A landscape with many valleys, sampled at points; each row gives a point and its height.
A ball rolls from a point to the lowest of its 2 nearest points, and stops where none of them is lower. Distance is the straight distance between rows; heights are no part of it.
j_807 height 231: [ 98  76 182 130 118 139 111 156 161 135 143  65 141  74 148 152 100 128
 121 117 122 159 166 177 139  78 115 100 190 178  81 104 164 135  74 100
 127 125 127 185 142 136  60 126 143 144  99  98 136 128  72 136 124  78
 124 174 133 102 107 133 165 188 144 115 160]
j_51 height 288: [ 68 100 158 151 132 130 104 132 144  61 119  44  73 155 196 115 142 124
 179 104 107 189 181 202 115 109  93 150 183 125 120 135  62 181  71 165
 143  81 188 119 121 121 138 137 119  82 103 100  91  90 144 165 163 131
 143 168 125  89 120  94 163 108 138 163 102]
j_344 height 672: [110 185 148 106 162 199  89 164 121  84 123 128  75 212 173 132 196  92
 134 122 131 169 151  88 128 166  96 130 167 191 173 129 115 139 131 154
  77  56 142  88 154 109  95 148 112 151 114 138 138  91 120 133 155 122
  89 123 124 152 149 175 117  95 146 197 121]
j_107 height 248: [159 150 116 118 126 150  91 111 135  96 131 146  84 208 164 122 225 124
 125 109 115 119 106  94 121 120  57 115 119 119 136 126  81 106 159 141
 144 103 148 155 129  99 147 117 100 141  48 161 106 103 137 172 200 145
 131  89  96 121  98  88 101 108 141 146 105]
j_627 height 615: [120 112 119 122 126 156 138 116 137 157 157  94 113 132 162 128 134 170
 123 146 175 120  86 137  93  78 104 150  79  88 155 119 148 136  89 136
 165 162 133 159 121  90 135 158 144 121  90 122 126 128 133 150 189 116
 104  84 180 128 110  95 157 170 129 164 116]
j_444 height 380: [156 169 118 120 131 173 102 124 127 168 127 169 149 132 131 123 132 127
 103 168 185  88  92  99 136 145 123 112 119 145 113 118 139  87 164 120
  89 158  76 151 149 125 102 127 104 181 102 163 136 149  75 142 123 118
 121 102 120 138 137 135 126 117 127 148 154]
j_844 height 126: [150 151  87 110 125 129  76  98 125 112 102 168 128 154 161 117 184 115
 129 135 129  79 102 107 140 128 121 113 109  92  85 141  90 114 180 144
 102  99  95 151 179 138 150 103  84 166  71 179 134 129 107 206 124 158
 121 110  78 114 116 121 115 110 129 142 143]
j_953 height 437: [164 113 109  74 117  90 149  79 157 187 186 141 137  85  92 102  98 126
 118 155 171 122 132  96 160 125 113 136 138  88  77 124 129 143 120  61
 133 129 101 167 167 155 148  95 124 190 171 186 174 164  96 146 104 117
 101 107 152 103 127 119 103 167 119 110 130]
j_957 height 305: [109  98 168 118  94 146  95 125 161 114 155  96 115 128 142 138 140 106
 128 128 112 162 149 147 134  88  79  98 167 153  88 126 109 140  76 109
 161 103 134 204 114 126 100 113 122 137  82 129 130 136  73 148 139  83
 133 170 112 101  87 127 138 168 147 125 132]
j_324 height 409: [142 127  83 152 145 103 163 111  89 137 108 160 171  97 116 116 113 149
 115 124  67 109  92 143 133 200 220 154 107  87 205 138 147 115 172 124
 119 141 154  58 105 155 168 127 114 109 193 133 123 140 190  85  86 158
 127 121 156 163 144 162 118  77 112  78 152]
j_906 height 572: [161 157  80 125 132 123  96 105  92 124 100 120 112 122 177 100 178 175
  96 132 145  95  61 119 129 136 160 153 136  82 128 122 146  95 156 144
  93 116 133 148 150 100 136  99  64 133  66 141 111 126 179 190 189 140
  82  76 136 111 152 112 160 128 108 109 155]
j_674 height 340: [142 182 154 124 108 191  87 146 141 144 106 171 163 139 149 145 146  92
 113 175 120 106  88  70 111 145 108  81 135 166  92 103 164  97 149 135
  85 137  70 178 119 117  81  96  85 160  95 132 123 121  78 146 142 101
 108 131 104 157 138 138 124 164 142 171 142]
j_761 height 334: [163 132 129 165 144  84 173 138 105 113  96 190 168 104  94 140 115 108
 113  96  89 103  89  85 135 141 183 102  85 146 136 132 150  62 185 161
 146 168 113 105  72 138 145  79 141 147 152 126 121 129 141  86 100 132
 187 159 107 153 110 155  67 106 140 103 134]
j_836 height 359: [136 102 131  84  99  94 140  61 187 165 171 166 179  83 106 106 101 105
 113 153 122  92 120 119 126 118  97 135  98  92  87 121 118 171 114  75
 187 144 113 189 105 118 220 113 131 152 177 134 141 150 103 148 119 162
 136 149 129 148 107 102 158 189 125 117 122]
j_914 height 411: [121 100 108 131 215  83 166 163  77 118 134 149 134  73  92 150  85 130
 118  76 129 131 114 110 138 134 207 163  96 153 137 119 162 107 161 175
 110 129 108  68 171 143 115 125 132 127 184 111 186 126 189 124  65 143
 147  97 143 160 154 187  66 116 130 103 123]
j_188 height 525: [123 109 104 149 102 121 124  94 124 117 123 161 155 152 129 132 129 100
 162 131  98  98  95 134 101 103 122 129  69  99 131 142  96 133 126 131
 178 157 128 153  66 132 196 154 145  97 159 118 130 130 132  93 109 163
 171 175 102 160 113 103 146 111 132 137 120]
j_738 height 238: [135 138 179 108 130 169 124 207 112 104 114 118  66 217 111 147 150  98
 169  90 118 136 208  71 104 120  53  96 158 212 125 127  80 112 122 144
 117 124 151  92 104  97  98 133 152 160 112 108 104  75 110  94 119 122
 162 142 112 139 112 120  95 101 153 159  95]
j_5 height 399: [125  96 139  74 113 102 158  74 188 177 209 132 141  84  93 112  92 124
 112 155 141 113 149 135 142 112  90 128 134 120  88 109 144 165  79  42
 192 144 132 179 146 144 153 137 160 142 197 150 160 153  85 101 109 109
 126 130 170 131 124  97 156 198 110 125 124]
j_102 height 415: [109 159 125 158 127 134 183 173  96 109 111  59 146 142 172 147 120 168
 127 136 126 162 109 134  76 138 190 167 123 115 183 146 167 102 138 179
 117  94 185  50 101 136 114 138 129  71 128  75 127 101 191 140 137 137
  86  92 172 125 167 189 158 143 136 164  94]
j_25 height 239: [155 128 165 129  72  91 156 102 137 172 137 141 149  77  92  83  87 137
  98 153  99 126 118 139 134 164 148 130 118  96 143 120 170 131 130  79
 147 164 129 155  79 116 185  75 126 113 176 110  94 142 144  99 156 125
 127 135 139 117 114  99 149 141 123  75 117]
j_697 height 633: [104 137 125 153 151 186 106 135 130 156 143  78 121 152 144 143 109 194
 131 147 214 106 123 166 116  95 108 144 119 140 170 115 141 134  96 133
 125 185 108 121 148 105  94 183 170 132  82 128 135 127  86 113 163 109
 108  77 178 140 148 107 162 120 125 170 135]
j_500 height 315: [ 55  79 111 119 194 125 121 148 123  94 137 146 113 128 122 183 110 139
 170  89 119 143 174 173 159 136 131 128 128 174 128 134 100 174 130 160
  99 103 110  90 200 159 101 173 162 127 151 144 169 140 143 106  69 154
 170 128 116 122 124 156  64  82 119 130 142]
j_31 height 294: [141 187 176 142  93 199 122 182 154 157 106 119 140 152 135 142 128  99
 109 164 129 156  95  79 103 128  83  93 169 186 120 121 174 108  90 131
  96 130 107 153 101  97  60  99 136 145 107 113 115 104  77 111 157  79
  96 124 128 151 146 155 146 176 142 166 131]
j_191 height 156: [131 141 150 135 110  87 151  69 134 149 131 149 153  66 102  77  94 149
 117 133  84  92 144 181 109 164 167 175 104  86 156 108 152 156 157  99
 161 161 148 159  97  98 230 111 124 109 196  88  95 118 159  99 166 154
 111 114 143 136 138  85 181 149 106  69 141]
j_688 height 311: [115 116  80 147 121  56 131  92 122  87  73 118 116  78 142  90 131 147
 124  85  79 143 142 171 154 135 195 156 154  98 129 104 136 157 178 154
 109  89 162 127 162 128 172 103  92  80 135 125  99 123 203 156 158 153
 126 116 106  94 132 109 166 108  87  53 138]
j_771 height 252: [139 141 192 141  74 158 101 148 148  91 114  78  70 190 149 108 168  66
 148 116 119 164 181 135 106  94  42 100 173 129 122 142  58 138  79 133
 138 103 154 172  85  90 113 112 120 125  58 117  61  86 106 130 171  97
 131 175 101 101 100  95 158 121 162 140 101]
j_560 height 491: [ 96 125 112 116 162 147  82 141 100 136 102  84 145  80 144 134 103 183
 114 116 170 110 127 209 159 115 188 161 149 131 117 110 167 150 133 170
  65 139 102 116 209 133  99 138 114 163 119 101 110 137 148 163 127 116
 100  87 170 103 161 151 140 136 125 112 174]
j_276 height 512: [121 104 180 161  85 109 159 177 120  98  85 109 147 124 136 158 110 106
 133 110  89 174 130 120 107 106 146  98 135 146 121 151 138 122 125 147
 137 111 138 131  70 131 113 109 138  78 122  76 127 122 141 114 105 121
 155 197  77 121 129 154 136 150 156 133 117]
j_365 height 543: [158 168 118 144 128 111 122 118 117 111 106 145 118 142 110  92 144 144
  88 144 125 140 100 101 135 151 160 137 143 119 139 128 139  92 141 144
 104  98 150 103 113 120 137  91  96 118 106 139  85 129 164 146 169 122
 108 112 115 107 136 131 122 117 109 100 131]
j_664 height 647: [124 133 118 128 151 192 111 134 139 152 158 104  81 161 130 133 130 150
 135 152 207 124 159 134 144 117  68 120 146 156 159 104 122 150 107 102
 137 156 116 127 174 111  88 193 161 154 100 162 163 122  75 107 170 111
 102  99 177 151 161 102 131 112 138 165 119]
j_372 height 473: [ 97  65 143 123 134 122 145 162 126 129 164 129 109 146 104 170  93 116
 163  97 143 109 160 125 103  76  85  97  78 153 107 144  98 133 105  93
 202 178 118 132 102 137  95 141 196 116 138 141 193 119 102  69  87 123
 178 166 112 142  96  92  94 114 138 135 108]
j_762 height 358: [111  91 133 109 132 156  77  80 172 145 171  99  94 143 142 132 149 116
 150 133 156 130 180 162 161 106  45 103 177 150 101 102  85 170  92  89
 158 114 149 199 180 136  92 151 129 176  99 159 156 131  52 145 130  96
 126 144 140 120  99  96 131 160 141 137 152]
j_941 height 484: [148 175 106 140 152 169 148 131 144 126 147 185 147 177 121 156 155  94
 135 143 133 112 102  77 108 183 135  89  97 115 168 161 128 102 135  71
 126 161 100  95  78 155 128 167 159 115 155 162 140 136  96  48  72 135
 165 165 152 187 152 167  89  77 126 180 104]
j_456 height 601: [139  84 137  97 132  68 139 119 126 136 133 117 136  74 129 118 117 119
 103 116 120 153 128 136 141  99 153 125 127 116  65 120 145 131 128 120
 160 105 110 170 143 123 137  66  92 150 113 125 137 152 146 191 145  95
 104 122 111  87  92 115 112 171 133  81 123]
j_527 height 369: [102 105  89 115 216 112 148 146  80 105 135 169 132 104  95 157  97 139
 138 109 157 114 135 154 151 141 191 149 114 150 159 126 125 148 147 138
  85 119 115  63 219 142 102 163 126 133 167 139 185 140 162 108  52 154
 138  92 138 155 160 170  79  80 107 116 149]
j_210 height 133: [109 123 155 128 127 150  96 145 161 163 135  99 137  92  99 155  97 131
 118 126 147 108 166 170 165 100  93 102 181 196  61 100 155 113 125 106
 122 142 100 180 172 138  25 126 144 186  99 128 135 124  56 113 107  88
 134 140 118 108 102 135 147 177 132 108 176]
j_364 height 660: [125 168 138 128 143 205  93 154 138 121 151 123  76 197 147 125 154 123
 123 133 170 156 153 106 141 156  90 120 167 176 167 137 112 148 114 117
  93 102 134 100 154 118  88 175 151 151 113 141 152 117  88  97 158 109
 104 122 140 140 157 159 119 104 129 178 122]
j_514 height 451: [145 104 106 147 192  64 196 156  92  79 146 146 118 102  97 129 107 148
 118  87 111 158 101  93 139 137 187 153 108 121 154 129 144  99 142 196
 120  99 165  47 133 143 139  89 140 120 168 117 160 115 193 132 108 143
 126 104 138 123 140 163  81 109 115  96 117]
j_222 height 233: [ 96 147 129 168  85  87 136  83 129  97  77  90 111 102 136  90 142 139
 117 109  81 179 167 184 133 122 170 147 165  98 149 121 129 148 137 151
 114  97 166 138 113 117 161 124 110  66 119 118  75 109 171 152 177 143
 141 148  97  81 128  92 188 125  88  86 142]
j_398 height 307: [ 89  87 110  92 183 150 128 156  98 151 140 143 124 113 163 183 126 113
 167 131 165 121 189 135 129  84 125 118 107 191 101 111 115 179 162 135
 135 127  84 132 228 124  67 162 139 170  90 142 213 112  96 184 103 114
 101 105 104 156 137 134  99 134 148 155 139]
j_713 height 216: [ 67 107 140 147 139 134  89 118 142 100 123  61 101 137 165 133 136 153
 144 121 131 157 145 210 136 103 114 145 157 128 130 122 106 165  86 163
 135  95 155 148 143 130 117 152 130 116  89 102  78 123 120 158 167 130
 141 149 137  94 112 105 155 131 127 135 141]
j_373 height 444: [108  93 135 133 153 128 164 165 116 161 157 156 142 124  90 184  88 110
 140 103 151  98 153  95 101  89 114  97  81 180  99 136 135  96 138 116
 184 177  95 143 118 116  58 139 178 142 123 142 204 107  99  91  88 122
 170 145  95 164 106 123  79 133 149 130 107]
j_838 height 545: [101 120  93 132 175 110  90  91 114 103 138 126 106 155 105 104 117 183
 136 116 163  94 130 176 161 134 127 170 136 116 145 105 102 141 112 166
 111 114 140  95 185 136 143 160 109 128 124 135  96 152 146 142 133 155
 150  89 134  96 110  93 118  95 109 110 148]
j_327 height 214: [145 107  67  95 127 106 111  75 139 150 146 145 142 125 149 131 165 128
 165 135 155  94 120 126 140 108 117 143  90  66  72 140  82 151 148 128
 124 137  92 145 201 131 161 116 109 156  95 170 153 147  98 224  91 170
 127  98  74 141  96 108 133 129 122 136 151]
j_705 height 568: [104 112  73 106 199 117 101 127 104  61 134 142  80 154 118 116 150 163
 142 104 132 140 142 137 156 143 140 160 143 132 150 127 106 140 123 174
 106  74 163  79 207 145 139 141 114 135 137 156 151 133 172 146 143 156
 123  87 131 106 123 131  86  67 105 120 135]
j_748 height 436: [157 159 104 150 117 125 143 108 128 153 125 154 170 133  94 110 118 136
 110 152  79 116  98 118 130 200 177 142 116  88 194 137 136 114 153  90
 125 151 143  74  67 134 183 144 133  96 185 127  96 140 152  65 110 146
 132 135 160 150 141 133 129  84 108  92 133]
j_603 height 357: [115 126  98 103 210 156 141 146  91 148 133 170 103 155 137 160 133 123
 144 128 183  91 165 110 140 127 124 122 105 165 124 119 118 137 169 139
 119 129  87 111 220 103 104 166 114 169  96 151 213 126 100 170  97 149
 121  94  90 178 151 139  82  88 130 161 119]
j_706 height 364: [130  85 158 105 121  92 176 154 135 149 176 104 139  66 117 135  66 150
 120 128 124 163 147 128 126 119 164 130 147 132 111 125 178 127  91  97
 141 132 134 109 114 137 114 116 172 111 193 106 159 148 153 108 110  94
 117 127 160  98 133 142  99 166 125 114 103]
j_447 height 353: [159 153 146 119  90 167 105 133 122 196 101 126 174  75 118 112 108 139
  91 176 167  81  92 132 147 136 135 111 133 139 107 143 179 103 156 101
 100 183  80 177 139 107  99 100 103 196 115 123 124 141  92 144 127 104
 101 103 145 126 131 127 132 161 145 121 166]
j_596 height 171: [147 156 181 134 112 181 129 196 131 128 128 101  77 189  94 145 124 120
 147 112 155 137 186  94 103 104  44  96 176 191  96 129 108 100  93 132
 120 149 154 121 103  99  57 136 167 153 112 114  95  82  77  89 137  91
 141 125 134 133 125 104 124 129 146 144 103]
j_445 height 301: [164 132 134 111  92 114 141  94 126 192 138 142 168  69 112  97  98 149
  90 185 149  73  86 133 131 130 125 133  94  80 118 125 159 108 138  77
 148 175 110 170  99 103 154  81  98 159 143 124 118 152 125 136 146 125
 124  92 149 126 105 101 138 161 137 102 129]
j_258 height 312: [111 117 122 144  80 108 134 105 132  99 110  99 145 128 194 126 156 107
 149 133  86 143  89 154  78 116 128 144 102  78 155 143 129 157 126 144
 159 116 152 137  74 115 183 150 114  33 109  91 105 126 183 140 175 137
 118 172 122 148 142 108 206 153 120 139 120]
j_724 height 398: [138 113  91  94 171 119 161 117 117 138 164 180 115 153 110 149 139 121
 151 126 168  99 153  94 147 132 108 120  81 136 118 135  93 119 166 127
 153 143 112 120 162 138 129 128 141 168 118 187 196 140 101 134 100 155
 145 102  99 146 113 121  85  80 129 153 116]
j_68 height 342: [152 179  99 160  87 139 111  95 131 119  79 147 162 164 170  96 186 121
 124 167  81 104  81 117 100 149 143 118 111  66 185 132 141 110 177 120
 114 160 125 129  65 133 174 147 105  57 117 133  71 126 163 106 173 137
 134 146 128 134 145 109 170 103 114 139 135]
j_39 height 376: [146 144 167 161 118 131 171 185 113 131  89 167 165 124  91 168 127  93
 129 110  75 127  89  67 118 154 150  89 112 170 129 131 177  63 146 124
 133 168 105 116  50 131 102  96 156 124 166 106 121 115 120  66  88 121
 174 191 100 187 135 163  73 132 154 144 104]
j_382 height 591: [149 141  85 107 192  96 101 138  81  81 112 162  90 133 123 125 153 121
 120 103 136 122 109  95 154 133 172 156 134 128 105 130 135 110 150 180
 107  78 132  98 192 144 131 102  79 151 130 146 174 121 169 182  99 146
 106  89 110 126 150 150  85  84 118 108 151]
j_976 height 361: [ 51  77 134 119 164 131 101 174 122  74 120 110 112 151 160 177 118 126
 173  97  97 174 167 166 124 119 121 130 146 175 125 131 102 170 116 163
 123  75 147 103 159 157  91 160 143 115 120 112 146 119 152 127 108 131
 153 155 113 112 111 153  93 102 138 149 132]
j_317 height 324: [151 126  81  91  95  86 109  46 167 164 143 180 180  82 138  97 148 111
 131 163 101  71 108 136 118 153 137 141  93  64  95 129 111 171 146 100
 131 123 111 156 147 135 228 126 109 135 166 146 135 151 135 176 135 185
 101 127 129 158 130 114 183 154 125 113 141]
j_787 height 234: [ 98  86 120  99 161 125 102 128 128 153 133 129 147  83 128 158 111 126
 127 121 154 120 169 169 164  97 134 127 142 167  76 124 136 151 131 131
 111 129  95 149 205 153  69 150 140 175 126 134 162 150 110 147  75 110
 127 122 116 115 114 152 109 139 131 125 162]
j_64 height 367: [132 125  81 156 131  64 158  94  96  92  89 152 155  82 116  95 120 136
 117 105  65 130 126 150 155 159 199 146 109  89 155 125 131 145 180 163
 122 117 146  91 125 153 192 109 115  87 175 128 111 127 197 108 121 159
 132 133 120 124 133 128 140  88  86  50 148]
j_881 height 295: [147 197 124 171  75 171 109 109 151 150 101 114 158 148 141  86 150 127
 110 181 118 125  93 129 112 153 125 130 120  74 182 129 136 145 124  94
 125 160 129 137  66 107 171 158 125  83 132 103  70 128 139  84 167 124
 118 146 167 145 150 105 199 137 117 128 135]
j_679 height 236: [123 126 152 142  72  89 144  86 130 122 123 137 160  89 135  98 123 124
 136 142  58 114 119 162  83 135 147 167  90  70 160 123 144 154 149 116
 177 158 142 163  53  93 226 139 133  65 172  75 111 111 170 105 167 155
 117 160 138 156 151  87 210 153 109 104 129]
j_139 height 406: [131 157 148 154 149 138 171 182 115 155 132 159 131 135  75 161 101 117
 123 103 134  99 110  77 109 135 143  97  87 185 139 133 157  47 131 119
 143 183 109 105  74 121  75 131 170 135 156 135 144 112 104  48  81 120
 171 148 121 190 141 147  72 119 129 147  93]
j_525 height 169: [147 162 128 130 117 147 126 109 157 171 159 121 120 153  56  96  87 158
 110 146 179 114 132 124 142 138  86 135 139 118 154 122 133  99  84 101
 135 168 132 127 110 131 123 159 154 129 160 130  89 145  99  64 129 123
 144 106 166 118 129 100 142 116 112 124 110]
j_897 height 469: [163 144 126  95 110 117 128  91 153 183 170 144 110  87  85  96 103 144
  95 163 162 139 123 122 184 177 137 134 179 103 128 120 140 143 100  61
  86 123 112 124 154 169 111 133 122 163 180 166 156 168 106 103  95 111
  88  99 191 106 163 143 130 147 101 113 149]
j_466 height 523: [125 142  94 128 157 140  86 103  99 151 112 120 129 123 104  97 110 181
 106 130 185  81 115 172 169 135 154 167 144 102 123 120 127 113 138 149
  84 148 117 127 180 136 122 150  94 162 119 131  83 156 138 140 117 152
 128  90 138  97 129 120 145  98 108  87 168]
j_815 height 462: [155 169 105 162 138 151 155 127 132 140 130 165 131 162  90 131 120 122
 115 134 113 131  95  98 135 195 164 130 112 118 200 154 133  89 128  86
 113 166 132  63  61 156 133 155 153 112 181 135 105 142 113  30  79 141
 155 164 155 154 161 172  96  69  97 131 109]
j_788 height 299: [133 114 191 111 107 157 129 198 126  81 112  88  68 200 154 123 176  80
 166  94 100 181 205  89 102 105  52 104 155 153 118 146  61 127 103 134
 146  87 168 119  78 113 120 105 135 130 105 115 111  75 119 140 144 113
 126 155 110 112 103 116 116 114 177 165  81]
j_470 height 485: [139 133 163 174  79 118 173 158 116  78  73 124 149 142 136 155 150  96
 146 123  54 165 114  94  95 140 151 112 124 103 151 163 130 101 158 160
 133 102 142 110  52 154 132 110 125  49 134  96  97 109 165 106 121 128
 142 206  95 138 162 168 135 125 148 153 108]
j_370 height 275: [132 120  69  91 126 116 103  51 145 168 142 135 158 104 132 101 131 140
 140 146 154  82 131 158 158 130 136 147 106  77  96 122 100 173 120 108
 118 132 105 147 189 145 188 145 121 168 146 153 118 169 107 186 105 170
 114 106 122 145 118 120 161 146 112 117 150]
j_491 height 395: [133 100 106  94 145 149  95  61 164 156 178 133 101 171 129 100 167 133
 156 127 175 114 168 120 159 128  36 120 132 116 115 106  64 183 116 103
 167 113 122 162 182 129 157 162 127 175 116 180 170 129  81 160 142 153
 124  99 123 132 104  89 127 141 148 160 123]
j_53 height 519: [196 174 139 124 109 123 127 128 135 131 125 167 126 114  93 103 135 116
  74 168 109 144  94  63 143 184 159 122 157 118 131 130 149 107 124 114
  79  99 122 106  92 139 133  81  95 135 146 135 122 132 144 128 141 109
  93 123 143 104 162 153 102 136 112 124 124]
j_901 height 306: [156 118 183 127  72  93 191 166 135 145 139 136 141  99  87 128  80 115
 122 121  91 165 127  80 130 132 138 109 144 122 119 150 168 107  87  61
 162 141 137 118  45 137 132  94 183  97 188 116 145 136 117  75 106 105
 136 168 140  99 120 139 111 160 141 103  93]
j_813 height 118: [ 75 127 102 147 110 120  70  81 146 120  95  87 130 113 149 108 148 153
 124 124 112 127 124 209 155 126 141 146 147 121 131 107 115 169 124 145
 107 108 132 159 159 121 162 157 104 107  98 126  58 151 137 154 169 143
 127 148 113  98 113 106 196 144  98 100 161]
j_79 height 240: [148 190 176 151  79 190 130 187 168 134 114  88 109 151  97 125 106 120
 122 149 163 143 133 113 102 102  73  99 178 178 119 128 146  92  80 116
 108 154 136 140  91 105  57 124 178 136 101 111  90 110  63  75 135  89
 121 131 148 129 131 131 149 145 140 142 120]
j_686 height 366: [ 98 118 140 150  93 120 173 142 108 110 114  55 144 127 188 143 137 151
 144 132 113 156 103 165  73 106 151 150  96  90 164 148 152 128 133 162
 154 113 176 104  91 116 140 130 119  41 112  75 119 116 192 151 163 133
 107 120 164 129 145 137 194 159 136 155 109]
j_557 height 594: [133 129 112 133 120 135 126 103 114 136 129  77 119 119 177 105 147 187
 104 139 148 111  81 158 112 114 142 156 109  80 149 117 159 117 115 147
 112 128 144 131 132  92 131 117  99 128  71 121  97 137 151 186 190 119
  84  71 160 112 133 112 180 162 126 134 133]
j_476 height 456: [140 182 148 181  95 146 183 170 101  93  85 100 139 162 138 138 133 118
 123 144  98 172 118  95  90 156 162 129 143 115 165 166 139 112 127 152
 120 100 170  64  60 144 125 122 130  69 139  78  76 103 158 112 129 135
 105 154 131 124 170 176 146 127 137 155  96]
j_668 height 453: [ 92  69 122 100 127 104 105 113 118 154 122  86 171  48 174 138 105 150
 133 122 138 106 126 213 126 105 180 149 114 111 124 115 166 182 130 139
 122 146 113 132 176 134 135 151 123 124 134 100 127 157 160 160 116 113
 115 104 151 128 121 140 152 158 147 115 164]
j_889 height 503: [ 92  82 106 127 125 147 118 123 138 117 159 136 115 154 139 150 113 106
 172 120 142  99 113 142  89 100  84 133  70 124 124 147  90 153  83 116
 194 169 125 145  93 119 174 186 179 112 146 121 153 133 107  88  99 148
 161 162 129 176 108  87 155 128 135 164 107]
j_271 height 414: [ 80  79 148  98 128 110 139 140 135 133 154  81 147  81 168 160 111 137
 139 134 117 167 136 162 109  92 158 133 125 141 136 131 155 163  94 131
 140 112 135 127 134 138 120 146 140 101 140  99 161 154 155 149 127  98
 100 124 151 120 135 150 138 168 144 150 124]
j_182 height 245: [176 158 171 144  83 124 161 142 160 154 160 133 107 139  50 112  75 123
 127 141 149 142 122  76 130 133  89 106 147 131 119 138 130  88  72  64
 150 154 131 119  70 134 122 105 176 118 167 141 104 137  94  39 112 111
 151 142 150 100 120 116 113 139 119 114  99]
j_125 height 614: [149  99  89  95 180  66 125 124  94 105 146 137 114 109 121 113 122 124
 125  91 147 130 127 112 149  90 159 154 117 119  75 122 119 128 145 157
 129 100 118 130 191 154 142  82  94 173 110 143 159 141 151 203 116 131
  99  69 113  97 114 118  70 118 122 102 130]
j_532 height 422: [121  83 105  90 159 124 128 100 153 155 180 147 108 160 109 137 127 127
 164 113 168  99 180 124 158 110  51 133 111 135 110 120  70 163 136 113
 167 153 112 144 184 142 138 151 145 164 128 189 182 133  87 142  93 159
 156 106 103 141  98  81  94 100 132 148 122]
j_673 height 575: [130 104 164 135 122  78 134 154 105 120  87 116 144  73 131 124 119 115
  99 102  87 174 148 127 130 116 167 122 145 146  75 118 162 106 146 160
 121  93 118 139 134 114 113  60  86 135 112  89 119 122 163 186 139  98
 116 139  85  85 123 145 121 165 134  89 135]
j_875 height 170: [132 170 151 142  86 185  80 142 151 100 118 136 103 209 163 121 185  80
 142 139 126 131 120  96 107 115  58  96 127 124 138 134  79 119 131 136
 128 121 128 156  88 105 128 133 118 109  60 149  64 117 113 127 168 104
 139 161 100 125 116 106 130 105 145 150 110]
j_701 height 350: [ 79  96 156 130 131 116 132 158 144  65 122  79  94 152 170 140 139 108
 160  93  88 213 171 157 120 124 128 139 175 153 121 158  91 171  98 151
 126  40 172  99 131 146 114 121 132  89 130 110 125 112 156 153 135 129
 121 155 116  87 127 157 117 114 151 152  99]
j_759 height 285: [152 139 106 142 167 101 156 132  96  85  92 194 159 131 135 155 164  96
 123  94  81 102  75  75 119 132 151 104  78 142 117 125 136  69 200 183
 126 133 118 117 118 148 136  95 102 142 117 133 134 120 138 136 106 141
 176 151  97 161 100 161  65  97 130 128 128]
j_542 height 237: [164 197 123 147  87 173 111 112 143 154 121 123 133 163  82  81 133 144
  92 174 161 112  89 109 122 146  96 130 142 104 167 127 124  96 110 105
 112 167 134 128  76 116 133 133 124 112 118 143  66 140 107  88 170 121
 148 122 154 110 121 100 135 114 121 119 130]
j_205 height 495: [182 157 131 111 133 125 132 128 128 151 157 184 107 121  89 131 115 120
  85 153 141 152 112  82 157 200 163 127 165 142 143 137 143 111 117  86
  68 103 111  82 129 166 102 128 126 151 184 161 179 157 113  92  98 129
  88 108 163 116 181 177  93 122  91 120 133]
j_194 height 215: [123 140  96 131 151 138  99 124 109  99  92 167 146 160 173 158 172 118
 126 121 107 107 102 123 114 134 148 106  88 130 118 131 118 109 168 174
 104 110 117 137 151 130 127 126  86 130  80 143 124 129 140 162 127 145
 144 133  81 145 102 152 115  92 135 134 137]
j_944 height 540: [114  85 189 176 128  76 165 184 104  91  90 105 145 100 127 161  99 118
 121  82  83 171 150 129 106  86 134 118 135 166 101 132 131 108 134 192
 140 117 144 136  84 117  97  89 115  85 102  65 114  95 164 155 121 127
 176 155  58 100  95 142 119 151 150  98 118]

Call two points neighbours if one is among the 2 nearest of the other. Go from one point of each pair to the other, from neighbour to neighbour, staying as low as possible. Name the highest point that can't be avoided.
j_596 / j_191 | j_444
j_525 / j_813 | j_941
j_596 / j_844 | j_788
j_844 / j_875 | j_107
j_191 / j_525 | j_68
j_813 / j_500 | j_976

For each start below, name the point where the ball stops.
j_815 | j_813
j_944 | j_191
j_365 | j_844
j_532 | j_210
j_372 | j_844
j_125 | j_525
j_364 | j_844
j_668 | j_525
